Each row is a point on a tangle of strands that fork and nearly touch. The rows are in no order.
Two points are linked if the straight distance between their rows is under 76.1. Some points are linked to none.
J940: [ -5   8  -6   0  15  -3  13  -4   9 -10   0  10 -12  -6 -17   4  -1 -16
  -7 -12  -2  -6 -13   0  -5  -1   5  -7 -13]
J901: [-44 -11  -9 -14 -21  30 -24 -70 -14  23  30   0 -31  -1 -11   5 -54  -4
 -10  30 -16 -19   5  -3 -11   4 -11  33 -18]
J871: [ 15   5 -15  12  -8  -1  13  28 -10  -1  -7   5  31  -8  11  -8  21 -10
  24  -5  10  10  11 -18  21  11   3  -9  44]
J610: [-10   7  12 -19  50 -34 -38  53   1  -3  -1 -23   9  -5 -10   3  37  35
  40 -12   8  26   5  31  -1 -14  12  -1 -21]
J486: [ -2  23 -18 -26  13  -4  -5  17 -23   6  -7  -5  28 -32   3   6  27  18
 -11 -24  26  18  -7 -16   4 -10  16 -42  18]
J640: [-29  12  10 -13  60 -34 -29  28 -12  -2   6   1   0 -24 -21   5  17  22
  39  -7  21  20  -7  23   4   6  15  11 -18]
J797: [  7 -27  37   3  -2  18  18 -16  40  -6   1  -6 -70  39 -30   5 -25   6
 -17  20 -23 -23 -21  -2 -29   0   6  27 -43]
J612: [-30   4 -27 -52 -28  35 -29 -41 -17  10  24   5  14  22  20  34 -21  40
 -32 -17   7  40  16  -9  -2 -17  10 -44  10]
J993: [-37 -13 -22 -22 -49  51 -24 -80 -25  14  25   8   0  48  22  14 -45  10
 -29  10 -16  26  22  -5   3 -13  -2   6  -4]
J369: [ -9   6  -2  28   3  -9  13 -13  -8  -8   6  22 -19 -13  -6 -16 -20 -37
  17  11 -12 -35  -4   3   7  19 -14  23   7]
J616: [ 13  -2  28  16  40 -27  -5  39  14 -15  -2 -21 -10  11 -27   1  32  -6
  41   4  -4   4  -7  19   0  -1   2  34 -37]
J943: [ 17  13   7   4  23  -8  18  22  12  -8 -11 -11   5  -9 -18   1  23  -4
 -12 -16   4   7 -10   4  -4  -6   7 -15 -12]
J525: [-23   9  -5 -12  18   5   2 -25  -2  -5   3  10 -24 -17 -22   3 -15  -9
 -15 -11   9 -14 -19   7 -10  -6   5   1 -28]
J623: [-28  -3 -20 -19 -23  15 -25 -39 -14   3  19  25  17  22  17  18 -43   5
   9  16   6  13  35  -4  19  12   5  27  18]
J385: [ 41  -2  10   6 -17  -9  33  33  10   5 -36 -16  18 -14  12 -10  50   1
 -46 -13   8 -13 -26 -16 -10 -18   9 -60  15]
J294: [-32   7 -13 -32  21  -5 -33  -2 -15  -1  14  16  11 -11  -7  23  -3  26
  11 -22  22  25  11   0   4   0  13 -17   8]
J388: [ 35 -23  42  35   1 -35  15  64  34 -20 -20 -32   0  35  -6 -20  20 -21
  44  19 -19  -2  14  15  12  14  -3  50 -10]
J307: [ 34  27  22  36  42 -23  35  38   2   0 -23   3  -2 -39  -2 -21  37 -27
  -8  -3   0 -13 -32   9  -4  12 -16 -29  -5]
J752: [-31  15  11   3  57 -23 -12  16 -19   0   6  13   0 -36 -24   9   5   5
  45  -1  17   6 -10  13  16  18   9  22  -5]
J482: [  6  -4 -32 -11 -44   3 -13  21 -18   6  -5  17  61  10  46  16   1  33
  23   1  29  31  42 -27  55  -1  16  12  73]
J972: [-18  15 -10   5  30 -12  -4   8 -22  -2   2  18  14 -21  -9  -3  -6 -17
  41  -1  16   3   4  -2  21  21  -1  16  13]
J823: [-32   6 -26   9   6   8 -24 -43 -33   8  22  27   1 -38   3 -13 -39 -33
  19  22   3 -24   4  -4   3  27 -13  39  13]
J492: [ 35  -1  40  50   3 -28  32  24  18 -17 -12  17 -25   0   3 -24 -11 -38
  27  15 -14 -49 -11  13  17  37 -19  27  11]
J389: [-11 -11 -10  -9 -25   9  -2  -8   6  -5   5  14  18  40   8  15 -21   4
  14   1   1  21  30 -10  23   3  13  20  23]
J142: [ -2   8 -11  11   4  -9   7  23  -9  -7  -4  14  24  -4   3  -5  -1 -14
  39  -2   4   9  13  -8  24  12   0  16  32]
J922: [  2  31 -24  31  -2   4  17 -18 -27   2   4  19  -1 -56  17 -37   3 -34
 -12  -9  -7 -29 -12   0  -3  15 -34 -27  28]
J620: [ -2 -31  21  -8 -13  -2 -11  20  26   2   5 -17  -3  75  -6   9  -7  42
  35   7  -5  37  33   7  15  -9  26  43 -18]
J760: [  3   4  15 -24  58 -34 -38  49  10  -1  -3 -31   3  -1 -15   2  31  39
  23 -20   7  17  -1  41 -21 -29   8   4 -44]
J838: [ 52   7  38  42  18 -27  33  57  22 -14 -25 -13   1 -13   1 -16  51 -24
   4   9 -10  -9 -23   9   2  16 -17 -19  -3]
J250: [  0 -22  27 -12  19  -6  -8  20  32  -9   3 -26 -17  40 -32  13   7  28
  20  -5  -4  17  -3   9 -20 -17  13  22 -40]
J426: [-47 -12 -15 -28 -25  41 -33 -79 -20  26  31   4 -17  22   0  19 -51  12
 -15  25 -15   4  12  -3 -13  -7   3  21 -16]
J413: [-25  16 -30   9 -28  12 -21 -57 -22  13  25  15  -2 -42   4 -28 -25 -40
 -29   0 -18 -13  -1   2  -9   9 -30   3  -1]
J146: [-40  -6 -12 -16  -4  19 -12 -59  -9  15  24   0 -42 -25 -20   2 -39 -11
 -17  24 -19 -35 -17  -2 -22  -7  -8  26 -32]
J437: [-37  -9 -12 -16 -12  12 -36 -40 -15  12  19  22   6   7  10  18 -54   4
  22  23  13  -8  23  -2   8  21   7  48  11]
J95: [ 53  -9  32   1  16 -18  17  56  31  -9 -29 -42   9  -7  -5  -7  52   1
 -24  -7   2   5 -20  11 -19 -17 -10 -23 -37]
J134: [ -9 -12  15  19  -1   0  12 -19  10  -8   6   8 -47  -3 -15  -5 -29 -30
   4  25 -24 -48  -8   0  -7  13  -7  33 -18]
J809: [ 15  38 -14  36  23  -6  32   4 -24  -5  -7  16   0 -54  15 -28  13 -34
  -1 -12  -2 -24 -20   4   5  20 -26 -27  26]
J689: [-43   4  -9 -47   4   0 -33 -11  -5   3  21  17   5   4  -5  30 -16  40
  -3 -19  16  36  12   6  -1  -7  18 -17   2]
J316: [ 53  -7  40  28   3 -21  23  54  33 -13 -26 -26   2   0  -4 -12  49 -12
 -13   4  -6  -5 -14   6 -10   7 -12 -28 -13]
J503: [ 16   4  24  11  43 -25   6  39  12 -15  -7 -19  -2  -3 -23  -2  32 -13
  17  -8   0   4 -18  14  -6   0  -1  12 -30]
J230: [ -5  -8 -17  -8 -46  30  14 -30  -1   3   3   8  11  51  24  10 -29   0
 -14   1 -14  18  28 -11  15  -3   1  -5  18]
J29: [ -5   0 -19 -17 -20  -9 -32  22 -20   2   3  15  56  -3  33  20  -8  31
  33  -3  34  36  37 -16  46  16  14  14  62]
J803: [ 48  -9  21 -15  35 -17  -5  50  26 -12 -27 -49  10  15 -14   0  35  18
 -14 -19   7   9 -14  21 -33 -26  -6  -8 -61]
J327: [ 23 -17  31  22  22 -33  -8  58  27 -14  -8 -37   6  33 -14  -9  27  -8
  55  14  -8   6  17  12  11   4   4  42 -23]
J28: [ 28  -6 -12   8 -55  19  27  -7   6   6 -17  -1  14  11  25  -5  23   0
 -43  -9 -10  -7   2 -22  -3 -10   0 -60  40]
J962: [ 26  -6  23 -14  41 -15  10   8  23  -6 -14  -5 -38 -10 -30   0   0  -9
 -28 -17  10 -17 -36  22 -31 -16   2  11 -57]
J589: [ 31 -13  40  40   7 -34  21  41  29 -17 -13  -2 -17  21 -12 -21   3 -28
  28  20 -17 -24  -3  12  11  24  -6  39  -1]
J702: [-34  -2 -10 -27  11  18 -10 -47   1   9  16   2 -38 -21 -25  13 -35   0
 -18   1   0 -23 -24   7 -24 -12   5   9 -39]
J936: [-27  24 -18 -32  30 -10 -30  12 -34   6   8  11  26 -44   9   5  10  30
   8 -24  33  25   0  -5   9   0  11 -37  20]
J173: [ 18 -30  44  12   7   3  21   7  50 -10  -6 -14 -52  43 -33   1 -11  10
  -2  19 -18 -12 -21   3 -29   1   7  34 -51]
J709: [-33  10 -23  14 -11   8 -20 -57 -28  15  27  21  -4 -36  -1 -25 -38 -40
   0  24 -14 -22   2  -1  -4  13 -25  35   5]
J504: [  1  16 -25  -3  -2   5  14  18 -16   7  -9   0  27 -31   3   1  33   4
  -6 -16  18  12   1 -27   8  -9   6 -36  34]
J38: [ 15 -13  15   5 -49  38  20 -46  28  -2 -11 -10 -45  52  14  -3 -25   4
 -64  -6 -28   0 -11  13 -21  -9  -8 -44 -21]
J710: [ 19  -8 -34   8 -55  20  23   5 -13   9 -10   9  39   9  38  -4  16   6
  -6  -1   4   6  21 -30  21  -8   6 -22  70]
J631: [ -2 -12  20  15  -3  10  20 -29  27  -7   4   2 -65  13 -18   3 -25 -18
 -13  17 -24 -40 -18   2 -21   5  -5  17 -35]
J479: [ 24  -2  17 -24  44 -25 -13  52  15  -6 -18 -43  10   6 -19   3  29  30
   1 -22  10  12  -7  24 -28 -33   1  -9 -54]
J883: [ 30 -34  50  14  15  -3  11  27  52 -21 -12 -28 -43  40 -34  -6  10  13
  -1  19 -13  -1 -23  10 -34  -3  -7  33 -71]
J225: [ 37  10   1   2   6 -12  25  39  -4   9 -37 -20  27 -29   2 -10  60   7
 -29 -18  22  -2 -23 -18  -7 -23  13 -46   6]
J149: [-17   1 -33 -44 -36  28 -17 -32 -20  10  15  11  32  22  30  34  -4  37
 -24 -15   9  40  24 -17  10 -22  14 -44  32]
J642: [-45  -4 -20 -44  -7  23 -35 -45  -7   6  25  10  -4  20   0  33 -33  39
 -13 -11  12  28   9   5 -10 -15   8 -11  -9]
J345: [-50  -7 -12 -12  15   8 -44 -45 -34  16  23  16  -3 -35  -1  14 -46  -5
  27  31  14 -16  14  -4  -1  32  -3  45   9]
J273: [ -5  35 -30  23 -23  12  -3 -38 -28  12  20  19   0 -51  16 -39 -16 -41
 -25  -4 -20 -19  -4   0  -3  10 -37 -12  17]
J56: [ -6   1 -34 -27 -46  32   6 -20 -18  13   3   1  37  15  28  19  22  29
 -30 -13   9  25  14 -33   8 -27  20 -55  40]
J773: [ 13  39   4  35  45 -18  33  16 -14  -8 -13  12  -6 -49  -3 -14  18 -31
   1 -10   5 -19 -29   5   3  13 -17 -17   3]
J399: [ 13 -10 -39   3 -55  17  11   4 -18  11 -10  13  59  13  48   4   9  17
   6   2  21  12  33 -35  37 -12  12  -5  82]
J148: [-16  -8 -15 -10 -52  47  -1 -62  -4   6  19   1  -6  58  23  10 -37  10
 -34   3 -24  24  20  -6   0 -15   3  -4   2]
J915: [ 11  -5 -31   3 -52  18  18 -12  -5   8  -5  -3  26  11  27   4  13   3
 -27  -6  -9   7  17 -24  10 -15   1 -45  46]
J191: [ 41  -4   5  15 -38   1  33  14  15   4 -33  -7  11  -4  17  -9  37  -4
 -46  -8  -6 -19 -12 -19  -6  -8   2 -66  30]
J16: [ 15   2  13  43   6 -19  25   8   5 -11   0  25 -25  -8   8 -27 -23 -41
  21  14 -14 -47  -5  15  10  32 -18  34  19]

A fork is a point with three links, a tip a point with one. Leave the first point through the second and follow the links. Name the first fork or tip that comes.
J369, J134: J883
J915, J710: J29
J29, J482: J915

Name the points in between on the shortest way along the links from the first point to the second, in order.
J369, J173: J134 J631 J797
J901, J437: J426 J993 J148 J230 J389 J623
J616, J901: J503 J943 J940 J525 J702 J146
J709, J838: J413 J273 J922 J809 J773 J307
J479, J936: J760 J610 J640 J752 J972 J142 J871 J504 J486
J29, J642: J482 J399 J710 J915 J56 J149 J612
